Each row is a point on a landscape with many valleys, with its height.
From any point a ball takes the steepest step (drop divided by distance) to one of its 2 nearest points. It stops when none of these is lower. Distance is the straight distance between rows; heights are no part of it.
Z400: -55, 16, -24, -4, 19, -5, 0, -7, 2, 24, 2, -6, 33, 65, 0, -33, -28, 10, -18, 17, 26  (h 2.47)
Z674: -30, -6, 8, -17, 11, 30, 2, -54, 64, -26, 44, 7, -4, -34, 2, 1, 4, 4, 19, 22, 30  (h 4.25)
Z426: -11, -42, -38, -22, -27, 16, -15, -18, 43, -36, 24, -25, 19, -2, 7, -25, 24, 22, 18, 4, 15  (h 2.61)
Z17: 8, -5, 30, -34, 13, -4, -39, -11, 25, -18, 27, -6, -12, -43, 17, 12, 18, 4, 22, 26, 25  (h 3.82)
Z584: 38, 0, 56, 16, -22, -56, 13, 6, -37, -2, -3, -27, 0, -2, -36, 33, -15, 8, -21, -10, -29  (h 3.40)
Z442: 47, -28, 8, -12, 26, -6, -12, 72, -14, -20, -12, -15, 4, -49, 9, -7, 10, -4, 28, -25, 7  (h 2.55)
Z83: 39, -16, 14, -7, 1, -41, 6, -7, 4, -20, 35, 33, -5, -38, 6, 36, 12, -4, -40, 19, 22  (h 7.19)
Z163: 0, -7, -39, -16, 1, 28, -1, 22, 8, -15, -27, -42, 4, 25, -12, -53, 59, -16, 34, -19, 29  (h 4.77)
Z649: 41, -29, 25, -26, -9, -22, -26, 30, -9, -13, -12, 7, -3, -36, 8, 20, 23, -11, 33, -11, -10  (h 1.19)
Z917: 14, 13, 14, -9, 16, -45, 18, -47, 4, -6, 31, 48, -8, 2, 7, 21, -19, -13, -19, 20, 31  (h 7.38)
Z181: -28, 7, -19, 22, -15, -4, -24, -42, 22, 13, 6, -3, 4, 34, -6, 16, -43, 2, 15, 31, -17  (h 4.27)
Z346: -5, -10, -56, 46, 6, 34, -14, 28, 49, -14, 17, -6, -33, -40, 1, 5, 51, -2, 23, 19, 25  (h 1.81)
Z86: 6, 44, 38, 3, -20, -28, -35, -45, -24, -9, -12, -27, -35, -7, -12, -9, -33, 1, -5, 3, -19  (h 2.93)
Z459: -1, -19, -41, 26, 2, 15, 1, -10, 54, 12, 7, 34, -24, 40, -19, 5, 9, -6, 12, 1, 41  (h 3.96)
Z939: -15, 2, 47, 1, -25, -27, -20, 2, -8, 7, -32, -34, 11, -1, -23, 3, -42, 40, 3, -22, -38  (h 5.93)
Z141: -30, -9, -2, -12, -27, -4, -34, -63, 35, -22, 11, -11, 15, 18, 28, -31, 17, 19, 28, 9, -5  (h 3.13)
Z238: 44, -25, 41, 6, 19, -10, 18, 84, -30, -7, -31, -6, 8, -28, -22, 26, 28, 0, 9, -42, -2  (h 3.68)
Z690: 11, -7, -12, -4, -5, 9, -1, 33, -7, 25, 1, -29, -28, -22, -32, 28, 27, 8, 12, 13, 24  (h 5.33)
Z315: -53, 41, -49, 22, -12, 15, 15, -53, 20, 1, -7, 2, 39, 31, 28, -30, -46, -1, -2, 32, -23  (h 3.69)
Z926: -42, 43, -17, 22, -8, -6, -22, -37, 7, -3, -13, -15, 36, 10, 17, 1, -57, -21, 5, 57, -31  (h 3.95)
Z980: -41, -11, -31, -2, -8, 18, 13, -41, 54, -34, 20, 18, 34, 21, 11, -13, 40, -24, 44, -1, 19  (h 4.72)
Z460: -56, 0, 1, -23, 24, 5, 21, -23, 24, 16, 29, 16, 20, 17, -4, 3, -30, 1, -6, 23, 35  (h 3.19)
Z542: 48, 18, 29, -8, -6, -22, 8, 18, -35, -13, -26, -11, -35, 6, -23, -10, 12, -12, 42, -34, 21  (h 5.50)
Z439: -21, 1, 10, 45, -3, -5, 31, -19, -5, 11, 39, 41, -7, 11, -33, 42, -33, -24, -62, 18, -5  (h 5.10)
Z678: -11, -22, 11, -9, 20, 30, -10, 36, 2, 5, 42, 37, -28, -21, 8, 14, 21, -9, 0, -12, 42  (h 5.34)
Z492: 28, -42, -56, 19, 52, 20, -7, 87, -8, -5, -5, -26, 5, -52, 3, -29, 0, 14, -20, -17, -17  (h 3.90)
Z928: 35, 3, 38, -12, 12, -9, 13, 34, -8, -26, -54, -7, 6, -17, -15, -18, 3, 21, 44, -57, 24  (h 5.80)
Z834: 47, -9, 11, 13, -25, -26, 13, 12, -38, 1, -4, 14, -31, 7, -23, 12, 34, -33, -11, -19, 5  (h 5.84)
Z529: -8, -50, -57, -19, 5, 26, -2, 28, 32, -26, 2, -22, 25, -48, 11, -33, 35, 9, -4, 3, 20  (h 1.60)
Z947: 6, -2, 33, -6, -38, -29, -10, -42, -42, 12, 1, 19, -3, 17, 15, 20, -12, -7, -22, -3, -52  (h 2.43)
Z154: 23, -30, -28, -4, 12, -9, 36, 20, 5, 31, 13, 15, -1, 2, -27, 52, 21, -4, -41, 23, 26  (h 6.07)
Z185: 20, -6, -14, -17, 36, 38, 8, 64, 1, 4, -56, -58, 6, -7, -24, -24, 43, -10, 31, -28, 24  (h 5.21)
Z822: -1, 7, 6, -40, 14, 14, 10, 18, -2, 46, -46, -44, -3, 44, -37, 3, 20, 16, -40, -22, 8  (h 2.79)
Z962: 12, -46, -39, 15, 12, 30, -21, 67, 24, -23, -2, -38, 7, -70, 17, -21, 27, 27, -4, -9, -20  (h 2.84)
Z5: -36, 4, 15, -23, 23, 17, 33, -53, 55, 5, 28, 29, 15, 17, 7, 18, -49, -3, 31, 20, -8  (h 3.66)
Z746: -25, 34, 6, 7, -22, -19, -29, -39, -21, 20, -14, -24, 36, 24, 48, -36, -35, 49, 16, 0, -51  (h 5.65)
Z540: -16, 51, -23, 26, -20, 1, 9, -20, -59, 43, -28, 6, 18, 34, 29, -8, -36, -3, -19, 9, -58  (h 5.37)
Z466: 16, 59, 14, 22, -24, -22, -5, -34, -52, -8, 7, -9, -14, 13, 1, 5, -51, -34, -24, 23, -34  (h 2.37)
Z351: 26, -32, -9, 26, 20, 26, -22, 72, -4, -18, 33, 21, -29, -65, 39, 33, 28, 27, -13, 11, -19  (h 1.61)
Z573: 31, -20, -17, -63, 15, 1, 13, 33, -26, -1, -24, 1, 0, -15, 7, -27, 15, -7, -8, -26, 24  (h 6.42)
Z468: -7, -11, 9, 16, 22, 17, 8, 19, 24, 3, 53, 40, -27, -44, 7, 58, 21, 14, -10, 20, 23  (h 4.96)
Z695: -39, 7, -3, -14, 14, 14, -7, 21, 5, 34, -12, -46, 11, 60, -31, -34, 3, 18, -19, -13, 25  (h 1.26)
Z545: -16, 14, -15, -24, -2, 25, 13, 7, -3, 24, -70, -41, 4, 37, -19, -35, 58, 5, 29, -28, 5  (h 4.36)
Z264: 3, -12, -23, 32, 10, 28, -44, 36, 21, -40, 5, -20, -23, -74, 26, -8, 48, -19, 41, 14, 4  (h 2.73)
Z11: 18, -14, -43, 47, -1, -15, -11, 20, 43, 1, 7, 25, -32, -6, -18, 22, 29, 0, -2, 11, 31  (h 3.07)
Z308: -15, -24, 6, 11, 28, 39, -1, 13, 73, -21, 58, 15, -4, -46, 30, 34, 25, 40, 15, 26, 19  (h 4.55)
Z936: -30, 24, -11, 14, -17, -20, -4, -20, -32, 37, -27, 12, -9, 35, -13, -5, -18, 0, -22, -7, -14  (h 5.09)
Z800: 25, -29, -33, 9, 12, 38, -11, 62, -11, 15, -15, 1, -25, -21, -19, 17, 41, -21, -9, -10, 6  (h 4.76)
Z87: -35, -20, 13, -12, -18, 18, -31, 13, 13, 16, 14, 3, -19, -3, -13, -8, 13, 9, -2, -19, 22  (h 5.67)
Z245: -13, -1, -8, -47, -17, 1, 16, -6, -23, 40, -64, -18, 3, 26, -19, -17, 29, 30, -8, -24, -15  (h 3.77)
Z645: 30, -15, 32, -27, -12, -56, 3, 2, -17, -15, 7, 21, 2, -22, 2, 1, 2, 18, -48, -16, 6  (h 6.98)
Z612: 24, -5, 39, 32, -43, -40, 37, -14, -43, -2, 25, -17, -6, 24, -24, 11, -5, -23, -58, 0, -25  (h 2.62)
Z171: 35, 1, 2, -8, 12, -3, 24, 47, -20, 16, -44, -49, -10, -20, -49, 15, 28, 10, 21, -11, 19  (h 5.69)
Z697: 0, -26, -40, 22, 25, 45, -33, 58, -2, -23, 0, -31, -15, -39, 14, -37, 27, -44, 51, -15, -6  (h 3.43)
Z692: -38, 10, 10, 26, -23, 6, -15, -31, 1, 12, 18, 21, -13, 3, -16, 34, -43, -17, -30, 14, -18  (h 4.66)
Z232: 27, -18, 12, 39, 17, -3, -5, 98, -25, 1, 4, 8, -20, -43, 3, 32, 42, 15, -13, -24, -9  (h 3.01)
Z806: -27, 26, 14, -7, -24, -23, -11, -27, -37, 20, -39, 27, -11, 27, 17, -35, 10, 14, 10, -36, -17  (h 5.35)
Z150: -5, -39, -54, 3, 18, 48, -18, 37, 11, 0, -3, 15, -12, -20, 7, -19, 26, -46, 20, -6, 17  (h 4.06)
Z480: -48, -14, -34, 16, 8, 30, 22, -27, 63, 7, 15, 9, 18, 62, -19, -9, 19, -6, 22, 6, 33  (h 4.45)
Z363: -22, 6, 14, -6, -35, -15, -26, -23, 3, 2, -23, -56, 26, 25, -5, -24, -21, 45, 35, -7, -42  (h 5.78)
Z94: -17, -2, 13, -18, -28, -10, -24, -30, -10, -2, -5, 25, -31, 1, -1, -27, 3, 10, -7, -28, 6  (h 5.55)
Z709: -7, 42, -2, 5, 23, -15, 37, -49, 0, 2, 29, 46, 5, 26, 3, 14, -65, -30, -14, 28, 10  (h 7.50)
Z240: 46, -3, 5, -39, 22, 20, 35, 37, -37, -18, -65, -2, 6, -19, -5, -33, 6, 1, 17, -58, 7  (h 6.10)
Z205: -1, -2, 30, -29, 13, 18, -32, -75, 47, -19, 43, 19, -21, -3, 17, 8, -27, 5, 14, 31, 12  (h 4.54)
Z833: 14, -12, -11, 30, 3, -5, 54, -15, -3, 27, 32, 23, -16, 22, -40, 46, 11, -27, -66, 16, 24  (h 5.59)
Z261: -16, 57, -29, 25, -5, 4, -11, -22, -46, 43, -4, 4, 47, 25, 73, -28, -44, 21, 13, 20, -49  (h 5.53)
Z608: -1, 35, -12, 16, 7, -5, 28, -14, -17, -1, 18, 26, 32, 23, 16, 24, -86, -19, -46, 43, -21  (h 7.60)
Z659: 17, 23, 56, 14, -14, -29, 31, 4, -67, 14, -8, -1, -11, 53, -30, -3, 4, -15, -12, -39, -15  (h 5.79)
Z422: 16, -29, -14, -39, 12, -37, 12, 13, -4, 7, -1, 42, 11, 7, 10, -2, 12, 11, -29, -10, 32  (h 6.74)
Z201: -5, -27, 6, -11, 16, 30, -27, 6, 54, -43, 67, -18, 9, -47, 37, 4, 35, 8, 33, 31, 31  (h 4.23)
Z208: 42, -46, -6, -3, 4, 0, 38, 55, -28, 8, 10, 7, 3, -14, -16, 40, 47, -19, -61, -6, -2  (h 6.54)
Z494: 23, 29, 46, 30, -34, -39, 14, -38, -68, -5, 15, -8, 6, 39, 22, 4, -24, -28, -29, 6, -53  (h 1.78)
Z390: -15, 33, 56, -3, 2, -16, 15, 17, -44, 15, -40, -16, -10, 23, -37, -12, -9, 16, 8, -43, 9  (h 6.01)
Z965: -57, 15, -17, 5, -8, 2, -8, -66, 18, -4, 17, 10, 36, 44, 39, -39, -14, 19, 22, 9, -6  (h 3.42)
Z116: 56, -2, 43, -7, -28, -39, 24, -10, -27, -15, -45, -16, 1, -9, -16, 19, -3, 35, 8, -34, -33  (h 3.97)
Z396: 30, -31, 31, -16, -29, -37, -39, -22, -2, -5, -8, 24, 0, -13, 12, 31, 14, -3, 2, 1, -35  (h 2.39)
Z126: -31, 47, 9, 0, 29, 34, 22, -47, 47, -11, 19, 15, 37, 7, 26, 6, -86, -30, 29, 44, -33  (h 3.98)
Z533: 9, -6, 8, -6, -16, -8, 19, -9, -46, 30, -3, 25, -23, 46, -22, 8, 12, -13, -40, -19, 3  (h 5.46)
Z749: -51, 13, 16, 10, 17, 29, 23, -60, 86, -28, 44, 1, 14, -3, -5, -2, -33, -3, 26, 17, 0  (h 3.99)
Z197: 13, 66, -27, 1, -1, -12, 8, -22, -36, 4, 9, 5, 26, 17, 44, -20, -83, 7, -30, 37, -24  (h 7.70)
Z880: -2, 59, -7, 4, 20, 26, 10, -31, 31, -16, 0, 44, 48, 9, 50, -7, -90, -9, -15, 34, -39  (h 4.17)
Z630: 21, -6, -22, -6, -11, 0, -20, 21, 0, -11, -30, -8, -36, -2, -12, -24, 32, -23, 42, -18, 25  (h 5.15)
Z410: -2, 19, 53, -28, -7, -24, -46, -30, 0, -14, -13, -26, -9, -33, -2, -3, 2, 13, 21, 14, -1  (h 3.37)

For each start below, name the point where the ball stops.
Z833 -> Z529
Z171 -> Z695
Z87 -> Z494

Call two points neighbours if one is among the 2 nearest of the other. Go from one point of each pair to the other, from neighbour to neighbour, staying as low as possible. Name the highest point that can't be avoided.
Z936 and Z494 -> Z87
Z351 and Z494 -> Z238
Z649 and Z494 -> Z947
